Each row is a point on a landscape with many valleys, with its height.
From any point a ball takes the steepest step (drop divided by distance) to one of its 4 nearest points. It stops when none of these is lower. Distance is the straight distance between rows; heights are no part of it.
Z417: [ 0.05  3.00  5.35 -0.80 -1.80 -2.65 -1.20  2.37  0.88 -0.33  0.68  2.04
  1.29  0.48 -2.52 -5.41  1.06  1.04 -1.01  2.41 -2.31]  (h 381)
Z993: [ 2.28  1.95  2.78 -1.84  0.44 -2.77 -0.91  0.10  3.08  1.32  0.27 -1.70
 -0.12  1.75 -5.03 -5.37 -1.65  0.56 -0.57  1.12  1.00]  (h 287)
Z257: [ 4.52  0.31 -0.04 -0.13  0.17  1.64 -0.86 -0.54  0.55  0.94 -0.13  0.72
 -0.30 -0.40 -2.04 -2.62  1.71 -1.72  0.59  0.22 -0.62]  (h 505)
Z387: [-1.66  2.95  3.99 -0.32 -1.26 -1.95 -1.93  3.61 -0.36 -0.82 -0.34  6.65
 -0.06  1.10  1.02 -1.95  4.85 -0.32  0.46  2.37 -2.30]  (h 483)
Z326: [ 6.40 -0.44  2.88  3.40 -0.36  0.17 -1.22 -0.91  2.10  3.50  1.88 -4.62
  0.14  2.68 -0.51 -0.31 -2.06 -2.94 -2.07  0.79  2.29]  (h 365)
Z94: [ 0.41 -0.59 -5.34 -1.74 -2.93  2.14  1.20 -0.07 -2.31 -1.23  0.30  0.92
 -4.43 -3.35 -0.57  4.17  3.28 -0.42  0.76  0.99  1.91]  (h 534)
Z645: [-1.58  2.70  1.79  1.81  1.33 -1.95 -0.51  1.74  1.38 -1.14  0.33  2.48
  1.74  1.96  2.00 -1.62  1.34  1.79  0.32  0.75 -2.65]  (h 222)
Z169: [-1.28  1.36 -1.48 -0.41 -0.83 -1.25 -0.01  2.35  0.10 -3.35 -0.44  4.12
 -2.89 -1.77  2.48  3.24  5.62  1.39  2.61  1.16 -1.42]  (h 346)
Z31: [-4.39 -0.85 -5.43 -0.78  0.63 -0.48  3.33  0.09 -0.72 -1.09 -0.58 -2.57
  1.19 -1.06  2.47  2.79 -1.10  0.96 -0.37 -1.49 -0.15]  (h 445)
Z511: [ 5.06  2.07  0.75  4.08  0.44 -1.24 -1.24  1.12  1.08  3.43  1.77 -1.71
 -1.03  2.34  0.31  1.83  1.48 -4.02 -2.88  1.13  1.06]  (h 147)
Z758: [ 3.21  2.06  2.18 -1.43  0.25 -0.77 -1.02 -0.37  1.77  1.96  0.08 -1.33
  0.45  1.26 -4.86 -4.45 -0.55  0.75 -0.54  0.54  0.03]  (h 276)
Z160: [-1.88 -1.12  3.44  1.91 -0.43  1.48 -1.81 -0.12 -1.99 -4.54 -2.64  4.18
  2.39 -1.16  3.23 -1.63 -0.14  2.60  2.12 -1.10 -2.27]  (h 291)
Z172: [-2.72  0.53  0.03  2.32  0.90 -1.91  0.19  1.36  1.00 -2.83 -0.95  2.60
  1.22  0.61  2.90  1.92  1.98  1.65  1.58  0.39 -3.19]  (h 157)
Z573: [ 5.13  1.49  1.15  5.71 -0.52 -1.55 -1.14  0.81  0.39  1.91  0.98 -2.01
 -0.70  0.64 -0.07 -0.57  1.77 -2.82 -3.18  2.18 -0.21]  (h 154)
Z231: [-4.30 -1.62 -0.31  2.36 -1.96 -1.30 -0.47  0.92 -0.55 -4.78 -1.37  4.42
 -1.71 -1.35  6.76  4.64  2.71  2.99  3.04  1.48 -1.24]  (h 284)
Z148: [ 5.36 -1.07  3.13  0.46 -0.34  0.91 -1.14 -2.44  0.27  3.04  1.02 -3.60
 -0.49  1.29 -2.96 -3.43 -2.44 -1.20 -1.77 -0.31  1.98]  (h 340)
Z751: [-3.80  0.96  5.94  0.65 -1.16 -2.57 -1.70  3.08 -0.45 -2.06 -0.88  5.66
  0.89  1.54  3.50 -0.68  2.90  0.82 -0.01  2.93 -1.81]  (h 535)
Z460: [ 5.39  0.50  0.92  4.70 -0.33  0.58 -0.99  0.00 -1.14  1.44  0.06  0.26
 -0.45 -1.38 -0.49 -1.39  2.92 -1.99 -1.62  0.70 -1.14]  (h 384)
Z392: [-3.76  0.48  7.64  3.18 -1.84 -1.88 -1.23  2.11 -2.52 -2.47 -0.89  1.85
  2.97  0.42  0.07 -4.76 -2.63  2.53 -1.92  3.16 -2.34]  (h 33)
Z405: [-1.74  1.59  4.95  3.54 -0.02 -3.31  0.73  0.68 -0.09 -1.14 -0.05 -0.49
  1.68  1.31 -1.94 -5.18 -4.35  3.14 -0.86  2.15 -1.15]  (h 124)
Z322: [ 6.06 -1.29  4.63  2.60 -0.54  1.05 -0.83 -1.93  1.83  2.86  1.72 -5.49
 -0.74  2.23 -1.85 -2.04 -3.49 -1.81 -2.82  1.07  1.68]  (h 345)
Z428: [ 5.64  1.01  2.84  4.56 -2.12  0.38 -1.79  0.31 -0.67  1.43 -0.31 -0.31
 -0.14 -1.10 -1.52 -2.99  1.10 -1.62 -3.29  1.54 -1.53]  (h 418)
Z853: [ 3.64  0.90  2.23 -2.70  1.48 -0.93 -0.32 -0.68  2.27  2.52  0.99 -2.24
  0.17  1.65 -4.93 -3.16 -2.05  0.35  0.36 -1.32  0.59]  (h 292)
Z197: [ 2.79 -1.63 -0.12 -4.28  1.88  2.48  0.39 -1.58  2.15  4.21  0.73 -2.59
  0.11  1.59 -2.82 -0.39 -2.08 -1.78  0.79 -2.46  1.25]  (h 249)
Z4: [-2.10 -2.85 -3.19 -7.53  0.00  0.61  1.47 -1.09  1.52  4.22  2.14 -3.72
  0.04  0.93 -0.76  2.47 -2.57 -2.81 -0.58 -2.97  2.98]  (h 55)
Z860: [ 0.38  1.38 -3.49 -2.98  2.55  0.00  1.19  0.47  0.97  0.42  0.73 -0.24
  0.38  0.11 -1.62  1.41  1.77  0.17  1.05 -0.69  0.44]  (h 301)
Z33: [-3.17 -1.97 -2.54  1.08  0.07  0.43  1.74 -0.12 -1.22 -5.21 -1.48  1.75
 -0.48 -3.19  4.37  2.54  0.54  2.16  1.36 -0.98 -1.20]  (h 174)
Z2: [-1.13  1.82  1.96  2.33  2.15 -3.31  0.12 -0.48  1.35  0.62  0.71 -3.07
  2.18  2.34 -2.67 -3.83 -4.68  1.95 -0.01  0.32 -0.80]  (h 198)
Z270: [-4.15 -0.62 -5.56 -2.96  0.41  0.14  3.80  0.17  0.20  1.13  0.37 -3.19
  0.55  0.55  0.94  2.82 -1.57  0.07 -1.28 -1.74  1.93]  (h 401)
Z311: [ 2.90 -0.30 -3.93  0.10 -0.88  1.44 -0.84 -0.65 -1.38  0.12 -0.37  1.16
 -2.60 -2.73 -0.91  2.86  3.62 -2.31  0.93  0.29  0.91]  (h 736)
Z243: [ 3.24  1.61  3.46 -0.48 -1.09 -2.24 -1.40  0.05  1.40  1.37  0.47 -1.50
 -0.29  0.33 -5.37 -6.61 -1.06  0.85 -1.29  1.40  1.18]  (h 294)
Z926: [-3.26  0.27 -5.88 -2.07  0.31 -1.25  2.39  2.17 -0.32 -1.12  0.84 -0.64
 -1.53 -1.16  0.54  3.20  2.89  1.33  0.04  0.42  0.85]  (h 435)
Z593: [-0.14  1.11  0.08 -1.36  2.64 -1.45  0.18 -0.13  2.14  2.61  1.02 -3.61
  2.28  3.69 -1.99 -1.02 -3.05  0.44  0.43 -0.87  0.48]  (h 251)
Z748: [-0.69  2.85  2.69  0.13  1.54 -2.92 -0.47  0.69  1.83  0.79  0.26 -0.64
  1.80  2.16 -3.00 -4.94 -1.13  1.46 -0.97  1.12 -1.45]  (h 230)
Z815: [-2.26  1.07  3.06  3.63  0.57 -1.44 -1.11  1.20  0.19 -2.54 -1.43  2.73
  2.04  1.25  2.52 -1.41 -0.39  2.16 -0.07  0.80 -2.85]  (h 126)
Z995: [-1.72 -0.30 -1.73  2.54  2.23 -0.24  0.47 -0.24 -0.28 -2.52 -1.30  0.38
  2.12  0.56  1.85  0.78 -1.15  2.45  1.66 -1.61 -2.65]  (h 402)
Z433: [-1.81  0.26 -1.45  1.00  3.21  0.73  0.79 -0.34  0.72 -0.11 -0.49 -1.55
  2.89  0.15  0.61 -0.20 -2.33  2.02  0.70 -1.37 -0.99]  (h 367)
Z259: [-1.41  1.32  1.03  2.47  1.75 -1.08 -0.42 -0.57 -0.15 -1.29 -0.64  0.14
  2.59  0.84  0.74 -1.96 -2.60  2.31  0.12 -0.06 -2.63]  (h 242)
Z457: [-1.74 -0.71 -5.68 -4.47 -0.82  1.17  2.97  0.56 -1.09  0.67  1.36 -1.89
 -1.76 -1.42 -0.55  3.53  1.60 -1.43 -1.21 -0.81  3.33]  (h 283)
Z924: [ 0.42  0.12 -4.11 -3.09  0.53  0.48  0.67  0.36  1.04  0.53 -0.45  0.87
 -0.85 -1.16 -1.62  1.55  2.22 -0.88  2.07  0.54  0.63]  (h 108)
Z689: [ 3.81  1.66  3.32  0.70 -0.78 -1.28 -1.87  0.23  1.04  1.65 -0.97  0.18
  0.39 -0.87 -4.37 -5.12  1.47  0.10 -1.16  0.28 -0.08]  (h 322)
Z146: [-1.88 -0.17 -1.84  0.28  3.39 -0.22  1.42 -0.49  1.51  0.42 -0.19 -2.04
  2.94  2.20 -0.31  0.55 -3.81  0.94  0.24 -1.17 -0.24]  (h 338)
Z843: [ 1.29 -4.15 -3.12 -3.23 -2.11  3.31  0.93 -2.41 -1.31  3.38  1.94 -2.74
 -1.92 -1.24  0.03  3.84 -2.44 -4.94 -1.43 -2.26  3.19]  (h 388)
Z76: [-0.50  1.35 -0.76  0.32  3.18 -1.29  1.08  0.42  1.33 -0.05 -0.44 -1.01
  2.14  1.84 -0.26 -0.81 -1.82  1.07  0.55 -0.46 -1.58]  (h 245)
Z277: [-3.07  0.87  3.17  2.70  0.75 -1.28 -1.56  1.71 -0.44 -3.59 -0.80  4.21
  1.16  0.70  3.77 -0.04  0.82  1.42  1.09  0.49 -3.04]  (h 14)
Z653: [ 3.57  0.19 -0.21 -2.04  1.18 -0.42 -0.25 -0.66  1.68  1.87  0.23  0.10
  0.14  0.47 -2.97 -2.16  0.15 -1.01  0.56 -0.40  1.48]  (h 348)
Z959: [-1.78  0.76  4.82  3.39  0.24 -1.62 -1.03  0.06 -1.64 -2.60 -1.21  0.71
  2.98 -0.62 -1.13 -4.99 -4.02  2.98 -0.30  0.70 -1.87]  (h 187)
Z447: [-2.61  2.27  3.48  3.13  0.34 -2.47 -0.56  1.46 -0.13 -1.17 -0.74  1.35
  2.85  1.39 -0.25 -3.44 -2.42  2.50 -0.84  1.48 -2.76]  (h 132)
Z841: [-2.67 -0.61  7.65  2.21 -1.30 -0.31 -2.22  0.36 -3.65 -4.09 -1.68  3.71
  2.61 -0.11  0.75 -5.31 -2.44  2.24  0.11  1.06 -1.99]  (h 156)
Z451: [-2.20 -1.53 -0.39  1.36  0.97  0.37  0.56 -0.63 -1.29 -4.88 -2.84  2.69
  1.18 -1.54  3.81  0.74 -0.15  2.47  2.05 -1.37 -2.74]  (h 290)
Z675: [-2.29  1.23 -4.05 -2.94  1.15 -0.54  2.63  1.69  0.58  0.02  0.17 -0.16
 -0.51  0.17  0.47  2.67  2.37  0.64  0.75 -0.38  0.20]  (h 419)
Z195: [-2.98  2.38  6.10  3.45 -0.71 -2.37 -0.83  1.63 -0.52 -1.62 -0.48  0.77
  2.32  1.20 -0.06 -5.74 -3.15  2.79 -1.84  3.47 -1.44]  (h 84)
Z686: [-4.42  0.32  8.14  2.42 -2.41 -1.70 -2.04  2.30 -2.45 -0.98 -1.75  5.19
  1.99  2.88  4.56 -1.20  1.91  0.67  0.24  3.04 -0.74]  (h 546)
Z599: [ 4.14  0.53 -1.75  4.70  0.08  0.90 -1.29 -0.17  0.28  0.97 -0.28 -0.18
 -2.37 -1.00  0.42  2.35  2.35 -2.44 -1.69  0.74  0.70]  (h 585)
Z819: [-2.99 -0.49 -4.16  0.58  2.17  1.06  1.87  0.04 -0.02 -1.75 -1.84 -2.47
  1.32 -0.74  2.09  1.50 -1.82  1.32  0.38 -1.71 -0.60]  (h 446)
Z762: [-1.95 -4.33 -2.43 -8.13 -2.22  1.58  1.22 -1.54  1.44  5.03  3.64 -2.61
 -1.02 -0.87 -0.31  2.82 -2.53 -3.48 -2.61 -3.86  3.32]  (h 133)
Z718: [-3.91 -1.79 -4.50  0.76  0.15  0.17  2.86  0.14 -1.42 -3.21 -1.32 -0.64
  0.98 -2.62  3.57  2.90  0.31  1.91 -0.01 -1.69 -0.77]  (h 319)
Z625: [ 5.94  0.43  2.30  3.72 -1.81  0.04 -1.25 -0.76  0.39  2.83  0.67 -3.50
 -0.09  1.28 -1.36 -2.22 -0.48 -1.60 -3.00  1.15  0.58]  (h 387)
Z201: [-1.52 -0.15  3.55  1.23  0.84  0.49 -1.65 -1.36 -2.68 -4.05 -2.55  2.89
  3.13 -1.15 -2.29 -5.01 -2.54  3.92  2.13 -1.60 -2.04]  (h 89)
Z978: [-2.92 -0.96 -2.87  1.78  1.91  0.22  0.54 -0.03 -0.59 -3.32 -1.33 -0.06
  0.69 -1.07  3.40  1.66  0.02  1.83  0.91 -1.20 -1.97]  (h 302)
Z711: [ 3.58 -1.42 -1.90  1.13  0.26  3.21  0.60 -1.85 -0.28  3.61  1.52 -3.51
 -1.57  0.77  0.50  4.02 -1.41 -4.92 -1.63 -1.13  2.47]  (h 561)
Z949: [ 0.63 -2.52 -5.03 -0.14 -2.98  3.22  0.95 -1.94 -2.27  2.40  0.81 -2.12
 -3.37 -1.83  0.29  5.51 -0.44 -3.35 -2.30 -0.52  3.61]  (h 766)
Z795: [ 5.70 -2.21  3.58 -0.47  0.79  2.59 -0.63 -3.25  1.65  3.06  1.76 -3.99
 -1.10  2.27 -2.22 -1.35 -3.20 -1.70 -0.88 -0.97  2.64]  (h 313)
Z813: [ 3.70  0.97 -0.41  2.00 -0.82  1.08 -1.90  0.43 -0.95 -0.23 -0.76  2.92
 -1.58 -1.62 -0.48 -0.07  4.07 -1.24 -0.19  0.11 -1.52]  (h 671)
Z26: [-4.46 -0.55  1.19  1.67 -1.66 -3.50 -1.21  1.82 -0.46 -3.66 -1.28  6.32
 -2.41  0.17  7.40  4.53  3.20  1.35  2.82  2.50 -0.61]  (h 252)
Z936: [-3.55 -0.03 -5.92 -2.84 -0.28 -1.02  3.31  1.10 -0.46 -0.23  1.07 -1.81
 -1.28 -0.87  2.19  3.33  1.71 -0.09 -0.37 -0.52  1.82]  (h 385)
Z932: [-4.25 -2.22 -5.33  0.23  0.60  1.34  2.23 -0.96 -0.98 -2.39 -1.38 -1.28
  0.74 -2.33  3.14  1.78 -1.13  2.04  0.60 -2.26  0.54]  (h 428)
Z178: [ 1.33  0.36  1.97 -3.78  2.72 -0.44  0.39 -1.45  2.83  3.22  2.26 -3.68
  1.33  3.41 -5.39 -2.57 -4.17 -0.54  1.82 -0.82  2.47]  (h 299)
Z459: [-2.23 -0.43  1.25  2.87  1.03  0.15 -0.92 -0.09 -1.30 -3.89 -1.61  2.64
  2.19 -0.39  3.69 -0.45 -0.81  2.58  1.68 -1.32 -3.20]  (h 118)
Z484: [-1.82  0.72 -2.61 -1.32  2.54 -0.37  1.11 -0.40  2.03  1.28  0.75 -2.42
  1.68  1.22 -0.31  0.84 -1.87  0.12  0.67 -0.90  0.01]  (h 209)
Z730: [-3.20 -3.07 -3.17 -2.08 -1.28  1.26  1.16 -1.54 -2.48 -6.49 -3.66  2.39
 -1.16 -3.91  3.91  0.41  1.25  3.73  2.60 -2.67 -0.76]  (h 320)
Z659: [-1.55  1.33 -3.24 -1.68  2.91 -0.45  1.48  0.35  1.22  0.44  0.48 -1.14
  1.37  1.40  0.44  1.45 -0.26  0.67  0.39 -0.42 -0.62]  (h 27)
Z643: [ 5.21  2.67  1.93  4.45 -0.65 -2.18 -0.85  1.22  2.66  4.01  2.54 -3.21
 -0.38  2.77 -0.58  0.34  0.81 -2.62 -3.97  1.18 -0.17]  (h 93)
Z911: [ 0.08  1.93  2.10 -0.78  2.00 -2.56 -0.27 -0.65  2.72  2.48  1.13 -3.21
  2.11  3.52 -2.79 -3.59 -3.05  1.06 -0.55  0.14  0.66]  (h 225)
Z729: [-0.23  1.04 -4.55 -1.89 -2.55  1.09  0.57  0.31 -1.08 -2.79 -0.04  3.03
 -5.71 -2.80  0.27  4.47  5.82  1.72  2.36  1.60  1.03]  (h 602)
Z361: [ 5.75 -2.23  5.30 -1.12  0.03  2.08 -0.68 -2.82  1.77  2.70  2.47 -5.08
 -1.24  2.88 -2.44 -2.25 -4.43 -2.34 -1.10 -0.21  2.23]  (h 334)
Z559: [ 0.58  0.97 -2.19 -1.87  0.26  0.45  0.47  1.06  1.18 -0.82 -0.22  2.71
 -1.59 -0.72 -1.34  2.32  4.37 -0.14  2.09 -0.43 -0.60]  (h 100)
Z710: [-2.84 -2.74 -0.08  1.87 -1.10 -0.22 -0.07 -0.21 -1.43 -5.61 -3.38  4.60
 -0.83 -2.26  6.41  2.31  1.75  2.49  2.69 -0.57 -1.43]  (h 315)
Z851: [ 5.45  0.49  0.98  3.94  0.07  1.53 -1.52 -0.69  0.51  1.66  0.77 -1.14
 -0.32 -0.66 -0.87 -1.00  0.51 -2.97 -1.71  0.13 -0.39]  (h 336)
Z958: [-0.59 -0.22 -5.68 -3.31 -1.51  1.92  1.93 -0.94 -1.19  0.29  0.96 -1.13
 -3.22 -3.02 -1.46  3.39  3.22 -1.00  0.10 -0.36  2.59]  (h 411)
Z589: [ 3.27  1.51  3.27  0.69 -2.40 -0.21 -2.12  1.14 -0.59  0.38 -0.89  2.23
 -0.16 -1.47 -2.53 -4.53  2.24 -0.07 -0.95  1.66 -2.34]  (h 422)
Z289: [ 1.43  0.62 -4.21  2.45 -1.66  1.20  0.76 -0.09  0.09  2.68  2.46 -2.29
 -3.56 -0.14  0.97  7.20  1.83 -2.86 -2.88  1.82  1.69]  (h 733)
Z532: [-0.39  2.95  5.15 -0.65 -2.18 -2.54 -1.08  3.03 -0.18 -0.76 -0.83  3.88
  0.38  0.58 -0.76 -3.47  3.57  0.27 -0.67  1.96 -1.81]  (h 410)
Z30: [ 0.50  2.41  1.66  0.06  0.08 -1.77 -1.22  2.23  0.24 -0.42 -0.73  3.73
  0.25 -0.67 -1.31 -1.57  3.91  0.35  0.64  1.18 -1.53]  (h 467)
Z930: [ 3.56 -2.21  2.31 -4.71  1.97  2.11 -0.35 -3.07  1.68  3.53  2.59 -2.99
 -0.31  2.50 -3.52 -1.49 -3.93 -1.75  0.80 -2.09  2.91]  (h 272)
Z773: [-3.43  2.14  8.12 -1.30 -3.46 -1.70 -0.51  4.34 -0.66 -0.28 -0.41  3.57
  1.84  0.46  0.67 -4.61  2.25  1.68 -0.82  4.78 -1.62]  (h 146)
Z60: [ 2.95 -1.65 -4.58  1.25 -1.11  2.81  0.06 -1.66 -2.11  1.46  0.69 -0.77
 -2.84 -1.91  0.23  4.23  1.29 -2.92 -1.23  0.84  1.39]  (h 781)
Z496: [-0.61 -2.25 -0.85 -6.49  1.86  1.95  0.97 -0.86  2.46  4.72  1.88 -3.18
  0.93  2.57 -1.59  1.20 -2.89 -1.77  0.76 -2.67  2.85]  (h 162)
Z970: [ 1.91 -3.85 -2.49 -3.87 -0.59  4.11  0.96 -2.14 -0.14  3.94  1.58 -2.60
 -1.85 -0.96 -0.45  3.22 -2.16 -4.06 -0.53 -2.19  2.86]  (h 380)
Z268: [ 0.48  0.92 -4.99 -2.33  0.16  0.76  0.35  0.75 -0.08 -0.85  0.07  1.50
 -2.75 -2.23 -0.77  2.27  4.38  0.09  1.29  0.06  0.60]  (h 464)
Z740: [ 4.59 -1.10 -2.18  0.57  0.17  2.69  0.52 -1.44 -1.03  2.04  0.15 -0.84
 -0.66 -1.72 -0.85  1.88  0.72 -2.92 -0.36 -0.46  1.52]  (h 700)
Z986: [ 5.31  1.25  3.17  4.14 -2.36  0.26 -2.36  0.39  0.19  0.84 -0.90  0.23
 -0.42 -0.81 -2.67 -4.50  0.91 -0.71 -2.76  1.91 -1.50]  (h 392)
Z92: [-1.58 -4.36 -3.91 -7.25 -2.85  2.52  1.50 -2.35 -0.42  3.85  3.05 -2.39
 -2.64 -1.96 -0.37  3.27 -1.36 -4.79 -2.24 -2.95  3.88]  (h 167)
Z145: [-3.36  1.14 -4.62 -1.92 -0.83 -0.94  2.54  1.92 -0.41 -2.14  0.02  1.00
 -2.38 -1.71  1.92  3.75  4.31  1.75  1.19  0.65 -0.17]  (h 463)
Z612: [ 0.07  3.17  2.28 -0.03  0.07 -2.13 -1.97  2.02  1.48 -0.26  0.41  2.47
  1.11  0.83 -1.29 -2.94  2.05  0.76 -0.34  1.28 -2.26]  (h 339)
Z576: [ 4.08  0.83 -1.70 -0.42  0.80  1.00 -0.88  0.14 -0.78  0.37 -0.76  1.64
 -1.41 -1.16 -1.71  0.15  3.31 -1.58  0.54 -0.63  0.44]  (h 714)
Z443: [-1.42  1.19  4.68  3.89  0.37 -3.51  0.27 -0.81 -1.07 -0.99 -1.23 -1.66
  1.95  1.20 -3.42 -5.50 -6.33  3.40 -0.71  0.94 -1.42]  (h 103)
Z615: [ 4.09  0.63  4.32 -1.59 -0.70 -0.90 -1.98 -1.56  1.85  1.86  1.32 -3.44
 -0.84  0.42 -5.63 -5.05 -2.55 -0.35 -0.87  0.57  1.52]  (h 300)
Z13: [-2.39 -1.15 -3.55 -3.67  2.20  0.64  3.01 -0.11  1.80  3.24  0.92 -4.03
  1.69  2.22  0.68  1.76 -3.18 -0.64 -0.09 -2.14  1.91]  (h 256)
Z760: [ 0.41 -2.59 -5.03 -4.27 -1.41  3.29  1.49 -1.55 -1.17  3.67  1.80 -1.83
 -2.99 -2.19 -0.75  3.27  0.11 -2.95 -0.69 -1.97  3.24]  (h 280)
Z938: [-3.51 -0.33 -1.44  1.79  0.48 -1.01  1.13  0.51 -0.58 -3.72 -0.66  1.98
 -0.76 -0.36  4.94  3.37  1.84  1.80  1.66  0.02 -1.94]  (h 37)
Z527: [ 3.92 -2.74 -2.35 -0.15 -0.85  4.18  0.54 -1.93 -0.06  3.27  0.98 -2.35
 -1.56 -0.36  0.09  2.87 -0.75 -3.84 -0.48 -2.10  2.68]  (h 515)
Z606: [-3.41  0.44  6.18  4.14 -1.03 -1.92 -0.28  0.91 -1.68 -2.38 -0.80  0.78
  2.73 -0.32 -2.14 -5.58 -3.98  2.82 -1.23  1.62 -1.94]  (h 65)
Z138: [-2.97 -0.18  6.89  0.95 -1.26 -0.04 -2.29 -0.52 -3.36 -4.16 -3.30  3.62
  2.72 -0.53 -0.80 -5.66 -3.23  3.59  1.35  0.37 -1.56]  (h 321)
Z495: [ 1.65 -0.44 -3.63 -2.95  0.63  1.72  0.13 -0.63  0.95  1.57  0.56 -0.55
 -0.93 -1.45 -1.06  1.44  2.22 -1.30  1.10 -1.35  1.88]  (h 420)
Z267: [ 0.82  2.13 -1.91 -1.67  2.41 -0.34  0.75  0.69  1.19  0.94  0.68 -0.57
  0.99  1.76 -1.64 -0.25  0.75  0.21  1.23 -0.71 -0.74]  (h 250)
Z977: [ 2.50 -2.87 -2.96 -4.57 -1.24  3.43  0.67 -1.97  0.16  3.46  1.51 -2.05
 -0.91 -0.86 -1.44  2.81 -1.40 -3.71  0.06 -1.91  3.34]  (h 382)
Z487: [-1.05 -1.62  1.20  0.82  1.51  0.60 -0.99 -1.80 -1.42 -4.56 -2.28  3.27
  2.83 -1.81  1.76 -1.64 -0.99  2.21  2.64 -1.82 -2.37]  (h 397)
Z649: [ 1.86 -3.10 -0.14 -6.58  1.22  2.96  0.30 -2.12  1.59  4.64  1.19 -2.88
 -0.40  0.96 -2.46  0.85 -3.08 -3.07  0.41 -2.53  3.01]  (h 226)
Z128: [-4.96 -2.44 -6.29 -1.99  0.13  0.73  3.13 -0.15 -1.73 -0.70  0.12 -3.69
  0.84 -0.89  3.32  1.47 -2.36  0.58 -1.05 -1.79  1.95]  (h 523)
Z560: [ 1.48  1.02 -1.42  0.95 -1.27  0.93 -1.31  0.42 -0.73 -2.37 -0.65  4.55
 -2.88 -2.44 -0.04  2.00  5.77 -0.15  2.53  0.30 -1.08]  (h 524)
Z742: [ 1.66 -0.68 -5.03  2.51 -0.96  2.06  0.75 -0.84 -1.24  2.37  0.71 -2.01
 -3.24 -0.98 -0.03  5.87  1.56 -2.88 -1.80  1.48  2.22]  (h 743)
Z602: [ 0.75 -1.70 -4.71  1.44 -2.22  2.03  0.73 -0.95 -1.42  2.81  2.00 -2.31
 -3.75 -0.18  1.51  6.98 -0.11 -4.04 -2.58  1.40  3.05]  (h 734)
Z400: [ 2.91 -0.80 -3.71  1.69 -0.34  2.08  0.85 -0.92 -0.66  3.56  1.96 -1.71
 -2.57 -0.84  0.57  5.95 -0.06 -3.00 -1.97 -0.33  2.51]  (h 675)
Z884: [-2.82 -1.75 -0.49 -2.26  0.32  1.60 -0.53 -1.64 -1.13 -5.17 -3.40  2.36
  2.00 -2.45  1.39 -1.91 -1.09  3.39  3.88 -2.21 -2.13]  (h 47)
Z404: [ 1.32 -0.81 -5.13  2.33 -2.19  3.17  1.53 -0.80 -2.74  1.04  0.63 -1.43
 -4.20 -2.49  1.12  5.47  2.34 -1.36 -1.43  1.92  2.10]  (h 794)
Z637: [-2.32  2.47  0.99  0.31  0.74 -2.35 -0.39  1.28  1.01 -1.82 -0.18  2.91
  0.69  0.97  1.72  0.79  2.95  0.94  1.33  0.63 -2.32]  (h 236)
Z137: [-3.53  0.67  0.27 -0.23 -1.49 -1.93 -0.72  2.67  0.13 -3.76 -0.30  5.38
 -2.50 -0.12  4.85  4.49  4.39  1.46  2.55  2.43 -1.35]  (h 293)
Z498: [-1.96  1.26 -1.74 -0.32  1.14 -0.91 -0.25  1.56  1.64 -0.69  0.07  1.22
  0.98  0.47  1.11  1.35  1.48  0.41  0.45  0.36 -1.53]  (h 38)
Z158: [-4.06 -3.53 -1.04  0.62 -1.50  0.13  0.09 -0.45 -2.43 -6.33 -2.62  2.68
 -1.43 -2.83  5.44  3.35  2.14  3.01  2.62  0.04 -0.71]  (h 273)
Z683: [-3.60  1.60  8.02  2.30 -2.93 -1.91 -0.49  3.09 -2.20 -2.20 -0.52  2.88
  2.95  1.41  1.60 -4.23 -1.27  1.63 -2.16  3.94 -2.10]  (h 72)
Z293: [ 3.68  0.67 -2.12  3.89 -0.09  1.08 -0.26 -0.17  1.18  3.77  1.13 -1.90
 -1.84  0.84 -0.06  4.51  1.87 -4.38 -2.29  0.76  1.25]  (h 362)
Z235: [-1.89  2.04  0.91 -0.52  0.09 -2.18 -0.89  2.08  0.32 -1.99 -0.23  5.08
 -1.05  0.20  2.14  1.67  4.71  0.77  2.11  0.86 -1.87]  (h 333)
Z861: [ 0.81  0.58 -2.13 -4.09  2.24  0.23  0.24 -0.90  2.29  3.00  1.21 -2.39
  1.64  1.51 -2.33  0.42 -0.46 -1.09  1.17 -2.02  0.85]  (h 314)
Z185: [-0.73 -0.37  1.88  3.01  2.54 -0.49 -1.43 -1.89 -0.84 -2.35 -1.66 -0.53
  2.27  0.60 -1.72 -3.81 -5.00  3.02  0.66 -1.10 -2.57]  (h 405)
Z336: [-3.20  2.07  5.79  1.83 -0.88 -3.22 -1.11  2.43 -0.51 -0.76 -0.13  1.70
  1.87  1.17  0.02 -3.69  0.47  1.57 -0.91  2.85 -2.98]  (h 119)
Z809: [ 1.12  2.03  0.96 -1.65  2.24 -2.55  0.06  0.53  2.36  1.50  0.46 -1.35
  1.47  1.98 -2.28 -3.23 -0.52  0.83  0.23  0.28  0.15]  (h 247)
Z418: [-2.84 -1.54 -5.09 -5.99 -0.40  0.23  2.30 -0.07  0.49  3.82  1.70 -2.75
 -0.54 -1.01 -0.79  2.55 -0.69 -1.77 -0.29 -1.92  3.44]  (h 165)
Z838: [-4.06 -1.02  2.95  2.60 -0.40 -1.14 -1.43  0.72 -1.71 -3.75 -2.38  5.54
  0.56 -0.20  5.78  1.18  0.80  0.95  1.94  0.98 -2.08]  (h 127)
Z831: [-1.67 -0.37  0.80  2.03  1.55  0.93 -0.92 -1.97 -1.48 -3.10 -1.86  0.94
  2.73 -0.65  0.63 -1.75 -2.61  2.68  2.05 -1.46 -2.06]  (h 423)
Z310: [-0.83  0.43 -5.46 -3.48 -0.13  0.50  2.77  0.49 -0.17  0.93 -0.06 -0.92
 -1.54 -1.38 -0.82  2.99  2.92 -0.98  0.24 -0.72  1.59]  (h 374)
Z307: [ 5.71  0.08  0.21  3.29 -0.02  2.35 -0.64 -0.91  0.30  3.51  0.27 -2.10
 -0.81  1.12 -0.53  1.74 -0.20 -3.35 -2.64 -0.01  1.39]  (h 370)
Z588: [-2.49 -2.12 -4.01 -0.59  0.33  2.29  1.56 -1.24 -2.21 -3.39 -2.01 -1.05
  1.01 -3.29  2.42 -0.06 -1.24  2.27  0.63 -3.12 -0.30]  (h 525)
Z850: [-2.23 -0.19  6.15  1.26 -1.03 -0.42 -1.58 -0.78 -2.41 -3.56 -2.92  1.36
  2.07 -1.09 -2.89 -7.41 -4.60  3.88  1.08 -0.19 -1.46]  (h 493)
Z538: [-0.06  2.71 -0.37 -0.84  2.24 -2.18 -0.30  0.78  2.30 -0.01  1.09  1.55
  1.24  1.62 -0.83 -1.28  1.92  0.22  0.55  0.19 -1.37]  (h 248)
Z882: [ 5.48 -0.80 -0.37 -1.13  0.99  2.71 -0.85 -2.26  0.15  3.03  0.50 -1.93
 -0.24 -0.20 -1.92  0.47 -1.10 -2.61 -0.69 -1.48  2.54]  (h 786)
Z440: [-4.15 -0.14  3.28  2.20 -1.07 -2.59 -2.35  2.60 -0.27 -2.86 -0.73  6.32
 -0.39  1.24  6.55  2.54  2.19  0.94  1.95  1.64 -0.77]  (h 199)
Z352: [ 2.64 -1.22  4.91 -3.97  0.75  0.38 -0.26 -1.72  3.02  3.18  2.39 -5.36
 -0.52  4.22 -5.71 -3.40 -4.06 -0.56  1.08 -0.92  3.18]  (h 318)

For each start below, name the point where the ball stops.
Z527: Z4
Z322: Z4
Z257: Z392
Z977: Z4
Z748: Z392
Z169: Z277
Z352: Z4

Call two points neighbours if one is among the 4 nearest of the other. Go from one point of each pair to the other, from neighbour to neighbour, staying as low as possible. Name the highest point that can't be avoided.
Z938 and Z392: Z172
Z201 and Z559: Z860
Z851 and Z884: Z326
Z4 and Z884: Z451
Z201 and Z659: Z959
Z277 and Z392: Z447
Z4 and Z201: Z13
